Points on a hilly landscape, in no order, each with its height.
A ball rolls from a point to the lowest of its 2 nearest points, and stops where none of them is lower. Distance is the straight distance between rows; heights are no part of it.
rul h=439: [ 16, -18,   7, -31,   3, -20,   0,  -4,  12, -22,   5, -14,   3,  14,  -7,
 -19,  10,  15, -10, -18,  -8,  33]
Kazis h=193: [ -5,  21,  -3, -13,  34,  17, -11, -13,   3,   2,  -6,  13,  -4,  36, -14,
  -4,  27,  -5, -12,  13,   8,  -4]
tulib h=195: [ -9,  34, -13,   7,  17, -22,  30,  14, -11,  -2, -13,  11,  27,   0,  28,
  -7,   3,  10,  -4,  17,  31,  -1]
mer h=472: [ -5,  27, -11,  -3, -18, -10,   8,  -2,  21,  20, -40,   3,   1,   1,   8,
 -13,  10,  -5,  -5,  22,  16,   6]
Fufev h=102: [-11,  22, -29,  13, -19,  -7,  -9,  -1,  -9,  22,   8,   3,  -3,  11,  15,
 -22,  24,  -4,   7, -13,  -3,   1]
zomu h=478: [ 24,   6,   3, -31,  -5,   6,  -9, -11,  15, -19,  -6,   2,  -1,  19, -29,
 -21,  16,  -3,  -5, -15, -12,  21]
nem h=419: [  1,  -1, -16,  -7, -22,  -3,  -6,   3,  39,  16, -22,  -9,  -7,   1,   6,
  -4,   8,  -1,  -5,  -6,  20,   5]
kede h=334: [  2,  32,   2,   5, -10,  -6,  22,   4,  11,  -8, -25,  27,   9,   3,  -4,
  -8,  -9,  -1,  -5, -10, -14,  -2]
kob h=470: [  8, -10,  21,  -5,  35,   7, -21, -25, -15,  -5,  16, -16,   4,   6, -55,
 -16,   4,  -4,  13, -16, -31,   1]
tabe h=245: [ -6, -33,  20,  13, -26,   2,  17,  12,  10, -10,  -2,   4,   3,  -2,  30,
  27, -21,   8,  -5,  27,  29,   1]
lupip h=465: [ -3,   0, -11,  23,  34, -10, -27, -33, -11,  27,   7, -15,   3,   5,  11,
  -3, -19, -22,  30, -10,  -9,   1]
zova h=483: [-10, -28,  28,   7, -52,  -8,  36,  15,  16,  -6, -17,  -4,  11, -22,   5,
  -8, -18,  14,  -8,  16,  16,   4]
vusub h=523: [ -1,  47,  -8,   7,   5,  -4,   5,  -2,   9,   2, -35,  28,   6,  20, -10,
 -18,  18,  -8,  -9,  30,   5,  17]
Pudu h=434: [ 10,  27, -11,  10,  18, -16, -18,  -5,  12,   7,  -4,   6,  -7,   6, -17,
  -9,   9,   9,  -1,  -6,   3,   0]
lalib h=311: [-17, -32,   8,  13, -35, -11,   0,  11,  13,  -2,  18,  -4,  -5,   8,  11,
   0,  -6,   8, -13, -10,  14,  16]
zeguz h=125: [  2, -38,  12,  16, -24,  -1,  -1,   6,   5, -30,  24, -11, -10,   8,   4,
  36, -32, -12,  -8,   6,  -4,   9]
muzo h=396: [ -7,   2,  -8,  16,   2,  -5,  17,   7,  11, -11,   4,  -2, -17,  -9,  27,
  24, -22,  -6,  10,  10,  -8, -11]
sisu h=563: [ -3,   7,  19,   9,  27,  16, -24,   7, -23,   7,  10,  12,   2,  -4, -28,
 -23,  33,   8,   2,   4,  -8, -20]
rapal h=492: [-18,   0,   1,   8,  43,  20, -25, -21, -25,  15,  20, -12,   1,  10, -16,
  -1,  12, -20,  19,   3, -16, -13]
ped h=484: [ 19,   2,   6,  -3,  30,   0, -24, -15,   6,  -8,   6, -13,   2,  22, -42,
   5,  -2,  -5,   1, -24, -18,   1]
zovag h=457: [  9,   1,  12,   5,  15,  13, -27, -20, -20,  20,  10, -10,  -1,   6, -44,
 -28,   9, -20,  29, -14, -40,  -3]
vidu h=613: [ -9, -22,  26,  -2, -15,  -5,   4,  14, -27, -21,  29, -17,  -4,  10,  -3,
 -16,   5,  15,   5, -29, -19,  23]
Gav h=177: [-16,  20, -13,  -1,  -8,  21,  13,  -1, -12,   9,   1,  15,  -3,  13,  12,
 -23,  36, -17,   3,   6,  -3,  -5]
vabav h=251: [-22,  20,  -1,  -2,  14,  28,  15,  12, -24, -16,  -3,  24,   7,  22,  17,
  -2,  23,  -9,   2,  17,  -2,   1]
Por h=301: [  4,  30,  -8,  14,  -8, -20,  26,   8,  10,  15, -21,  14,  12, -31,  10,
  -5, -11,   4, -11,   2,   5, -18]
riz h=276: [ -9, -25,  18, -19,  14,  33,   3,  12,  -8, -22,  11,   9,  -3,  24,  -8,
  11,  18,  -3,   4,   1, -23,  -1]
refav h=507: [ 20,   8, -33, -21,  -9,   0,   1, -18,   4,  16,   2, -14, -13, -33,  15,
   0,   0, -13,  -1,  32,  13, -19]
Siked h=586: [ 17,  14, -38,  -3,  28, -15,   0, -10,   9,   2,  -1,   3,   5,  -3,  16,
  -2,   1,  -7,   3,  12,  35,  -7]
bidif h=345: [  8,  -3,   9, -15, -17,  -9,   6,  15,  21,  -4, -21,  -5,  12, -23,  -7,
   9, -14,  19, -15,  -6,  15,  -4]
vade h=184: [-15, -25,   5,  11, -15,   9,  11,   9,  16, -20,  20,  -2, -14,  30,  22,
  35, -14, -14,  -8,  13,  -9,   7]
dumi h=200: [-12, -10,  22, -23,  11,  31,  23,   5,  15, -24, -17,  10, -14,  43,  -4,
   2,   7,  -2,   5,   5, -11,  20]
zama h=246: [-13, -30,  13,  -4,  -8,  15,   1,   7,   2, -11,  26,   6,  -6,  27,   6,
  16,   3,  -4,  -7,  -9,  -2,  13]
pedi h=411: [-17,  -8,  24,  17,   9,  18,  -5,   5, -48,   4,  21,   5,   7,  -1,  -1,
  11,  -2,  -3,  18, -13, -33,  -8]
pavav h=647: [  8,  20, -26,   6, -11, -15, -34,  -8,   5,  13,  -9, -19,  -5, -31,   1,
   0,  -9, -17,  -3,   0,  -4,   0]
ralu h=544: [  2,   6,  20,  -3,  18,  14, -18,   3,  -9, -18,   8,  -2, -13,  17, -37,
 -24,  29,   5,  -4,   2, -14,   1]
degad h=437: [ -9, -14,  14,   3,   0,  15,  -7, -13, -25,   4,  26,  -7,  -6,   6, -17,
  -9,  -6, -18,  19, -20, -35,   6]
gisod h=605: [-11, -13,  14,   1,  28,   9, -13,   9,  -9,  -1,   8,  -1,   1,  18,  -9,
  11,   8,  20,   1, -25,  -1, -12]
megut h=38: [  4,   7, -20,  17, -26, -17, -13,  -2,  13,  18,   1, -15, -21,  13,  -3,
 -23,  19,  -2,   7, -17,  -6,  17]
tasin h=451: [  9, -21,  16,  -3, -44,  -6,  30,   7,  24,  -4,   0,  -7, -13, -32,   1,
 -17, -24,   9,  -2,   9,  -8,  -5]
dabu h=113: [-13,   5,   3, -19,  16,  18,   7,  -6,  24,   0, -30,  17, -11,  37,  -6,
  -6,  21,  -8,  -1,   7,   7,  13]
Razu h=409: [ -9,  16,  -7,  20,  15, -11,  -5,  -9,  -6,   7,   2,   3,  -2,  -3,  15,
   3,  -8,   4,   2, -21,   2,  -8]
Fako h=609: [ 35,  16, -56,   9,   2, -15, -13,  -7,   9,  23,  -8,   4,  -4,  -8,   6,
  -7,   5, -12,  15,  14,  17,  -1]
Nudur h=464: [  9,   4,  -6, -24, -12,  12,   0,  -5,   2,  14,  -7, -12, -12, -43,   3,
  -4,  -5,  16, -20,  34,   6, -18]
fadi h=252: [-11,  28, -18,   4,  21,  -3,  29,   7, -21,  -6,   3,  29,  20,  15,  23,
 -18,  18,  -3,  -1,   3,  15,  -5]
nik h=255: [-16,  18,  -3,   9,  -3, -15,  39,  16,   7,  13, -28,   4,  33, -12,  23,
   6,  -4,  15,  -6,   7,  22,  -5]
vuz h=360: [  4,  14,  11,   5,   0,  -1,  13,  11,  -3, -21,  -1,  17, -11,   7,  -5,
  10,  -9,   3,   1, -15, -25,  -1]
zinu h=424: [  9, -15,  -4,  14, -26,  -7,  10,  -4,  23,   2,   5,  -7, -18, -23,   9,
  12, -30,  -8,  -2,   1, -12, -16]
Kape h=436: [ -9,   6, -12,  32,  10, -25, -13, -11, -18,  23,  12,  -6,  -7, -13,  31,
  -2, -19,  -8,  25,  -5,  -3,  -1]
lubi h=296: [ -1,  -6,  10,  -8, -13,   1,  11,  16,   5, -12, -19,  17,  19,   4,   5,
  34, -14,  11, -11, -11,  16,   5]
tarup h=628: [ 32,  12, -33,  10,   8, -15, -39, -19,  13,  24,  -6, -19,  -9, -20, -14,
   3, -11,  -3,  12,  14,   2, -10]
sava h=629: [  0, -18,   9,  10,  15,   8,  -3,   7, -19,  -1,  10,   7,   2,  21,   9,
  44,  -6,  17,   4, -18,  10,  -3]
Vazag h=490: [ -7, -19,   3,   0,  19,  -3, -28, -30,  -3,  15,  12, -14,   5,  12, -10,
   4, -25, -14,  21, -42, -16,   1]
Pep h=455: [ 19,  22, -29,  11,  37, -12, -41, -20,  -6,  22,   7,   7,   6,   8, -14,
  -4,   5,  -8,   5,   1,   6,   0]
boka h=392: [ 11, -25,  12, -20, -13, -18,  -6,  11,  15, -18,   4, -28,  -2, -13, -12,
   1, -12,  16, -13, -22,  10,  20]
forif h=224: [-11, -27,  17,  -9, -31,   8,  16,  10,  13, -14, -23,  12,  13,   2,  10,
  20, -26,  -6, -19,  12,  21,  23]
gones h=545: [  7, -12,  34, -19,  12,   6,  13,  19, -22, -23,   1,   4,   2,  11, -21,
 -18,  27,  23,   2, -23, -11,   4]
nuz h=105: [  7,  -5, -15,   0,   3,  -8,  18,   6, -21,  -2,  10,  -3,  11, -43,  31,
  16, -20,   3,  -1,  22,  27, -13]
Lonus h=582: [-15, -18,  31,   6,  22,  21, -16,  13, -26,  -5,   2,  -2,   7,  -1, -22,
  -2,  31,  18,  11, -11,  -3, -23]
togu h=473: [  6,   7, -15,  12,  39,   7, -38, -27, -11,  22,  20,  -1,  -1,  19, -37,
 -12,  17, -10,  13,  13, -15,  -6]
gerud h=364: [  4,  16, -21,  16,  17, -17,   0, -11,   9,   0,  -6, -13, -23, -22,  23,
   9, -11,  -3,   7,  22,  -2, -18]
lonal h=503: [ 14,  -2,   1, -24,   6,   9,  -3,  -3,   9, -26,  18, -11,   0,  15, -27,
   3,  -3, -14,  -4, -23, -28,  14]
Lav h=316: [-20,  -7,  10, -14,   4,  42,   4,  10, -21, -11,  11,  26,   8,   3,   1,
   3,  24, -11,  -1,   1, -11, -12]
ratir h=173: [  8,  18,  -6,  -3,  -6, -13,  -7,   2, -12,  -5,  -1, -10,   7, -40,  19,
  28, -21,   8, -11,  19,   5, -10]
nure h=174: [  6, -16,   5,   9, -13,  -4,   4,   3,   0, -18,  24, -11,  -4,  -4,  -4,
  19, -33, -11,   4, -23, -26,  10]
Gano h=179: [  2, -26,   2,   9, -24,  -3,   5,   8,  -1,   4,  10,   2,  11, -29,  21,
  27, -27,  11, -20,  23,  26, -19]
nane h=96: [ 20,   5,  -6,  -1, -39, -22,  -7,   5,  27,   5, -10, -27, -24, -10, -10,
 -26,   7,   6,  12,  -1,  -3,  14]
kek h=384: [ -9,   3,   2,  20,   2,   7,   6,   7, -21,   2,  12,  27,   1,   0,   9,
   6,  -2,  -1,   7, -25, -18,  -9]
lilo h=579: [  0, -30,  31, -14,  -7,  -2,  14,  22, -24, -23,  12,  -4,  12,  19,  -8,
   6,  18,  31,  -4, -28,   0,  26]
Vila h=406: [ -3,   0,  -7, -24, -31,   7,  28,  -4,   9,  25, -14,   1,  22, -40,  16,
  -4,  -6,  10, -20,  34,  23, -20]
vev h=325: [-14, -20,  12, -20, -37,  10,  14,  -1,  14,  12, -31,   3,  18, -21,  12,
   4, -22,  -6, -30,  36,  23,   3]
Zaseb h=365: [-14,  -4,  -7,  -5, -14,  -8, -14,   9,  12,   2,   6, -12,   0,   7,  10,
   7,   2,   6, -14, -14,  23,   9]
kire h=547: [ 10,  -3, -29, -17,   2,   1,  15,  -8,  18,   8, -15,   1,  -7, -22,  33,
   2,  -5, -12,   1,  30,  34,  -6]
vuvul h=515: [  0,  16,  27, -23,   8,   8,  -2,  10,  -9, -17,  -6,   3,   7,  22, -24,
 -14,  23,  12, -12, -13,   0,  18]
Vode h=331: [ 11,  22, -18,  15,   0, -23,  12,  -8,  10,  25, -12,  -4, -13, -41,  13,
 -12,  -5,   8,   8,  18,   9, -27]

Where does a ball stop that starts at each point below?
tarup: forif
lonal: forif
kob: tulib
lupip: tulib
mer: zeguz
togu: tulib

Call two points neighbours if one is among the 2 nearest of the other. Go from one point of each pair to the other, from neighbour to neighbour, staying as low as possible. Name the highest point that can't be avoided.
forif / nuz: tabe
tulib / megut: fadi
zeguz / tulib: Lav
zeguz / dabu: riz
